Each row is a point on a tangle of strands that fork and nearly touch. The rows are in no order.
Two points are linked if the straight distance between their rows is under 108. Some points are linked to none.
j141: [-12  -2 -53  36   7   5 -16  42  32 -46 -43 -22 -55  67   7 -30 -21  36
 -14 -29  19 -23  -4  53]
j988: [ 74  25 -46  24  23   4  -7  13  -3 -88  22 -16 -37  14  -7 -14   1 -41
  28  26 -28 -15   7 -24]
j830: [ 17   3  50 -47  15  47   6   1 -17  48  26  10  45  14 -28  38  -3  40
   3 -11  -6   7 -12 -29]
j423: [-27  34  11  -9  38  19   9  21  -2  -3  37 -23 -20 -42  31  15   0 -51
 -25  13 -10 -20   4 -46]
j509: [ 44 -15  31 -23  27  19 -48  25   7 -18 -16 -86  23  61  34  47  17  65
  19  21   1 -15 -26 -16]
j702: [-43  53 -16 -41   3  -6 -23  33  -9 -13  59  26 -39 -46  11   3 -24 -77
  -7 -27 -46 -20  27 -27]
j572: [-35 -29 -24  19  19 -42  40  25  56   6 -36   0 -30   5  24 -38   5  14
 -16 -29  54  20   9  67]
j634: [ 19  16 -54  10  -4 -54  11 -49 -13 -16  48  44   5 -37 -13   0  20 -90
  -5 -19 -32   6   9  15]
j772: [  5   6 -18 -23  36 -22 -42  45   3 -72  11 -37 -65 -24  48 -26   1 -29
   7  28 -19  -9  15 -28]
j420: [-43  30  17 -10 -16  61  31  -4 -18  55  14  45  29 -50 -13  11 -33 -26
 -23  -6  32  -8  17  -7]
j144: [ -7 -22 -23 -30  41 -48   9  -5  20 -49  24 -16 -57 -37  31 -21  28 -64
  -8 -50 -15   6  18  12]
j977: [   4   20   11   -1   16  -13   35   -2  -16  -11   27   27  -25  -64
    6   -5   28 -100  -33  -32  -26   22   24   24]
j995: [ 33 -30   2  29   6 -46  39 -12  10 -40  -9  -1 -25  23 -22  29  29   1
  10 -32   6  18  -2   9]
j262: [  3  59 -32  -7  10  23 -21  39 -13 -41  60  -8 -37 -15  -7  -6 -31 -25
  -3  26 -29 -20  19 -62]
j37: [ 74  -9 -29   8  13 -41  35 -31 -20 -57  -1  -2  -9  34 -30  33  24 -38
  14 -24 -13  16 -16  15]
j285: [  7  -1  -2  21 -35  43 -15 -24  -9  35  29  12  40  -2 -12  12  15  46
  -1  25 -47  -6 -27 -39]
j261: [ 47  20  -3   0 -20  21 -29  18 -20 -20  28 -23  -7  37 -33   9  16  29
  15  36 -58 -31   0 -66]
j641: [-27 -29 -19  40  -3  -1  15  13  41  16 -58  12  -7  44   6 -20 -10  42
  -6 -25  56 -12   9  67]
j797: [-25 -20 -35  14  -3 -53  33   8  35  -9 -53  31 -48  13   3 -55  11 -24
 -18 -47  57  20  15  98]
j537: [ -2 -32  18   8   3 -21 -11   0  18  25 -80 -40  50   1  51  -1   5  75
 -19  18  79  16 -39  33]
j651: [ 10  59 -72  15 -39  41 -21  10   2 -26  47  37   0  45 -60  -7 -44 -28
   6  -9 -32 -46  13 -10]
j682: [ 21  38 -36 -26  14 -22 -25  29  -4 -57  61   6 -47 -46  18  -8  -9 -90
  -2 -23 -53 -11  36 -13]
j301: [-17 -15  20   1   0 -42  11 -36   3  17  26  35 -15 -88  30 -40  23 -53
  16   4   7  49  27  13]
j856: [ 28 -12 -49  10   6 -61   1 -24   1 -36  30  24 -17 -19  -8 -14  36 -70
   7   0 -49 -11  12 -16]
j76: [ 34  24 -15   8  25   2 -28  42 -13 -67  38 -33 -44 -18  10 -12 -13 -16
  10  36 -28  -6  14 -46]
j96: [-31   6  26 -25  30 -11   6  -1  -8  18  36  17 -19 -82  41 -18  29 -72
 -23 -20 -25  37  23  12]
j406: [ 44 -17   6  19 -56  -7  46 -60 -19  11  13  51  14 -13 -47  18  16 -18
  34   6 -12  12  10 -10]
j27: [-57 -14 -17  21 -30   0  -3  16  29  54 -76  14  -4  32  26 -32 -30  55
 -29  -8  82 -17  -2  62]
j493: [-20   2  25   9 -23 -14  25 -29  -7  44  34  39   9 -91   5 -31 -19 -32
  13  11  17  48  40 -13]
j104: [ 22 -56  50   1  -8  -3  21  -7  17  27 -20 -31  35  -3  16  31  17  66
  32  -1  48  54  -8  16]
j716: [  5 -37 -10  29  30 -49  13  10  16 -48 -28 -13 -34  24   7 -16  32   9
 -10  -9  -4   3  -4  14]
j595: [ 12 -47  36  35   0 -29  34  -3  35   2 -43  -5   4  -9  13  -7  17  53
  19 -12  66  56  10  33]
j941: [ 42 -13 -13  -5  34   0  32  31   0 -42   0  -4 -25 -21   8   8   8 -31
 -12 -14  -7  -2  10 -21]
j389: [ 13  58 -72   6 -16   8 -21 -13 -24 -47  61  19 -24   7 -41  -3 -44 -71
   0 -11 -34 -43  20 -17]
j747: [ 66  -8  -4   2   6 -24  78 -39  -9  -9  10  28   1 -28 -29   2  19 -47
  12 -25  19  51   3  22]
j205: [ 10  42  -4   4  12  31  37 -12 -25  -5  40  53 -10 -47 -23  -2  -5 -70
 -32 -37 -23   3  18   3]
j350: [ 40  25 -16   6 -14  -8  23 -15 -29 -20  31  31  -6  27 -63  28 -15 -41
  17 -17 -41 -21  15 -31]
j289: [-53 -31   3 -10  39 -47  14  -1  40  -4 -20 -18 -56 -39  63 -42  41 -52
  -1 -24  12  33   8  58]
j457: [-10 -26  20  40  10 -33  54   1  41  -4 -25 -10 -22 -33  19 -15  25  -4
   4 -21  62  44  20  49]
j694: [ -8 -20  29  22  23 -13  57 -16  12  10   7  -7   0 -43   2  -2  18 -10
   4  -2  26  47  11  -1]
j879: [-17  -3  31  -2   6  23  11 -47 -16  61   9  -7  46 -34   2  13 -22  24
  -4  43   6  17 -17 -27]
j967: [ 30  12 -15   1 -47  12  34 -41 -31   9  21  68  23   7 -69  35 -11 -28
  15 -24 -15  -1  19  -6]
j742: [-34 -25 -16   9   5 -72  20 -16  38 -14 -32  21 -48 -29  36 -60  29 -46
  10 -36  33  47  23 101]
j323: [-20  30  46  -4 -45  80  14 -30 -16  70  19  59  44  -5 -45  12 -30  30
  27  -4  40  33  17   7]
j818: [ -7  31   4 -10 -49  88 -30  19 -22  19  15  39  21  43 -36  38 -31  24
  11 -17 -36 -40  -3 -10]
j911: [ 47 -35  19 -20  -2  22  15   1   9 -16  11 -18   0  13   0  50  11  31
  21 -24 -11   1 -10 -31]
j436: [-33  75 -36 -23  -4  36 -36  52 -13 -17  64  12 -34 -29 -10 -15 -63 -44
 -18  -1 -29 -21  23 -32]
j557: [ 52 -38  30   9  22  19 -32  39   3 -43 -16 -54  -8  72   9  23  20  50
  36   8 -17 -16  -3 -12]
j661: [ 19   7  46  -2 -20  42  38 -25 -15  48  23  54  39 -38 -33   7  -9  13
  28   1  29  47  25 -17]
j606: [-40 -26  31  16  41 -44  13 -27   3  14 -18 -23  -5 -44  38 -11  17   2
  -9  24  23  29 -13   7]
j539: [-56  22 -15  -1 -38  -9  23 -23   0  48  50  63   4 -67 -22 -21 -25 -42
  -4 -16 -11  26  18  -5]
j566: [ 28 -29  47 -33  29 -23 -25 -12 -11  19 -52 -67  66  11  29  32 -13  50
 -21  29  27   4 -39   0]
j836: [ 26 -28 -10  -1   7  11 -33  43  22 -54 -43 -59 -32  82  14   1   1  62
  19  -2  14 -25  -6  12]
j13: [-40  -4 -23   6  45 -39 -20  49  31 -50 -35 -22 -69  13  43 -37   9 -16
 -30 -32  24 -13  13  41]
j901: [-67  -4   6  -2   9 -28  -1   1  26  36 -81  -9 -11  16  47 -20  -8  35
 -33   7  91  -1 -16  56]
j360: [ 35 -35  69 -36   8   8 -10 -32  -6  54 -22 -43  75  -3  29  40  -1  58
  16  25  43  36 -32   7]
j462: [ 50 -25   3  11 -17   1 -13   6 -14  -6 -16 -25   4  28 -14  -5  49  38
   7  29 -61 -15 -13 -44]
j862: [ -5 -35 -11  19  -8 -51  10 -22   2  -5  23  14 -17 -42   9 -14  23 -37
   7  16 -43 -12   6 -25]
j454: [-40  43  17 -16 -19  30  -7 -35 -29  97   2  17  78 -25  -9  15 -45  17
 -18  43   7   3 -34 -13]
j158: [ 30 -30 -12  10  20 -65  63 -35  14 -21   1  21 -18 -27  -8 -25  36 -51
  11 -33  28  54   5  55]
j434: [ -1 -16 -42  33  25 -63   6  21  29 -69 -27 -16 -56  28   7 -15  10 -26
 -10 -36   5 -12   9  53]
j801: [-68  49 -30 -12 -14  -1  -5  -3  -1  27  49  62  -5 -34 -34 -28 -31 -43
 -22 -28 -38  -4  21  12]
j85: [-17 -42   5  29  -2 -11   0  12  35   3 -63 -17 -11  71  11  -6  16  69
   4  -5  27 -10  -7  43]
j811: [-16  68 -36  18 -40  46 -56  36  -6 -25  43  16 -11  42 -59 -12 -52   7
   9  17 -37 -41  22 -37]
j565: [-77  37 -39  -1 -50  38 -22  26  15   6  -7  49  18  37 -49 -23 -43  23
 -14 -23  -4 -51 -14   0]
j984: [ -5  60 -16   9 -43  34 -45  22 -30  -6  29  11  -6  45 -47   6 -11  24
  -1  34 -63 -38   1 -60]
j415: [-18 -41  11 -11 -25   0 -24   7  28  41 -67 -31  23  95  21   2   2  94
   7   3  50 -14 -20  49]
j560: [ 69  -7 -36  24  20  10 -13  26  14 -88   5 -47 -47  43   4  -9  10  10
  34  16 -13  -9  -1  -9]
j361: [-53  39 -19 -12 -52  72 -47  25  -1  29 -13  30  44  64 -32  14 -24  52
   3  -7   5 -52 -19   2]
j570: [  23   50  -72   -9   -4  -12    1  -47  -25  -28   53   40  -11   -8
  -28    5   -9 -103  -17  -30  -39  -13    1    9]
j674: [-61  40  21   4 -32  76  -3 -13  -3  61   5  45  60  -6 -31   4 -47  21
  -9 -11  50  -7   6  16]
j846: [-16  24  12  -8 -40  40 -39 -21 -31  54   6   4  73  19 -18  16 -11  50
 -23  31 -33 -34 -15 -47]
j721: [ 42 -57  69 -34  -6  28 -36 -23 -19  44  -9 -41  56  21  31  40  22  58
  26  24  -8  15 -20   0]
j803: [ -4 -38   1  -3  37 -35   7  25  11  -8 -44 -34 -22  23  22  -8  19  22
  -4  23   4 -14 -20 -14]
j374: [ 25 -39  22  -1 -32 -19  15 -12 -11  38 -26 -34  21  10 -13  -8  47  54
  13  43 -40  -2 -22 -40]
j564: [ 27 -12  70 -48 -35  36 -51 -30 -36  72  21  -7  71  23   9  40  24  59
  16  19 -25  16 -25  -6]
j55: [-24 -13  33   6  45 -10  -2 -38 -14  26 -10 -43  27 -33  24  -5  -5   9
 -18  40   1  10 -29 -24]
j542: [-80  62 -41  -2 -12  64 -34  44   6 -14   6  30  -9   6 -27 -25 -53 -25
 -23 -22   5 -43   2  14]
j402: [ 15   2  27 -18  14   8 -18  20 -25  16   0 -47  53   3  12  41 -13  35
  -9  32 -21  -8 -26 -53]
j106: [-20  -4   5 -15  53 -21 -28  50  11 -60 -27 -46 -64 -27  59 -27   6 -42
 -21 -10   8  -1  10  17]
j237: [-65  37  -6  -2 -29  36 -34 -17 -21  59  12  14  49  -1 -23  -3 -45  24
 -24  27 -21 -42 -28 -24]
j243: [ 11 -47  39  -8  11 -21  -4   7  11  -5 -68 -32   6  46  11  11  31  65
   6  15  18  -4 -23   1]
j670: [ 33 -40  32  -3 -20   2  40  -5   8  28  11  -2  25 -21  -8  33  11  51
  21  -7   3  46 -14 -21]
j554: [ 38  -2  23 -10  -7  28  20 -10 -25 -16  27   1 -10  29 -42  51  -7   1
  25 -18 -37 -10   6 -29]
j971: [ 17 -29 -38  19  20 -72  27 -39  16 -27 -24  17 -22 -29  28 -37  35 -87
   5 -25  14  32   8  82]
j604: [-11  39  -5  -2 -16  67   2  26 -22  14  18  41  13  -2 -26  16 -37 -14
 -10   2 -31 -38   0 -25]
j731: [-59 -18   6 -18  45 -36   4  26  33  17 -68 -40  -2 -12  58 -20  -2   5
 -37   3  67   1 -15  37]
j5: [ 22   3  58 -49 -31  68 -10 -18 -15  77  40  30  55  10  -7  43  12  51
  37  -7   5  36  -1 -10]
j794: [ 11   7   3 -16  58 -13 -46  18 -10 -22 -16 -85   8   1  40   2 -14  12
 -19  62   3 -23 -30 -50]
j155: [ 10 -34  13  26 -30 -30  30 -38 -10  10   4  42   4 -23  -6  11  20 -12
  19  25  -8   0  11 -29]
j658: [  8  34  22 -21 -35  66 -62   0 -41  25  27  -9  34  50  -9  52 -11  48
  10   9 -40 -36 -14 -46]
j872: [ -1 -53  22  16 -19 -48   1 -24   0  26 -50 -15  14  -5   5 -44  51  57
   9  48   9  25 -20 -11]
j639: [ -1  -7  17 -24  65 -22 -21   1  -3  -6 -56 -79  36   2  40  14 -17  16
 -33  39  37 -28 -33  -7]
j543: [  3  16  13  -4  13  50  33   9 -15  15  23  37  18 -36 -17  14  -2 -20
 -26 -11  -4  -5  17 -30]
j203: [ 29  -4 -47  35   5 -11 -24  36  28 -79 -35 -49 -64  73   9 -21   1  23
  18   4  -1 -27  -8  19]

Follow the links from the first point to the second, and from the first to the third. Name the last point that the two ways share.
j543 / j670 / j37 -> j457
j846 / j5 / j141 -> j457
j604 / j158 / j731 -> j572
j55 / j564 / j984 -> j104
j37 / j155 / j141 -> j716
j76 / j570 / j794 -> j104
j462 / j731 / j158 -> j572

A fork is a point with three links. Follow the links from the first point to the second and name the forks in between, in order.
j237 / j661 -> j846 j818 j543
j243 / j262 -> j716 j76
j818 / j415 -> j846 j457 j572 j641 j85
j301 / j911 -> j543 j818 j846 j457 j104
j361 / j415 -> j818 j846 j457 j572 j641 j85
j856 / j454 -> j104 j457
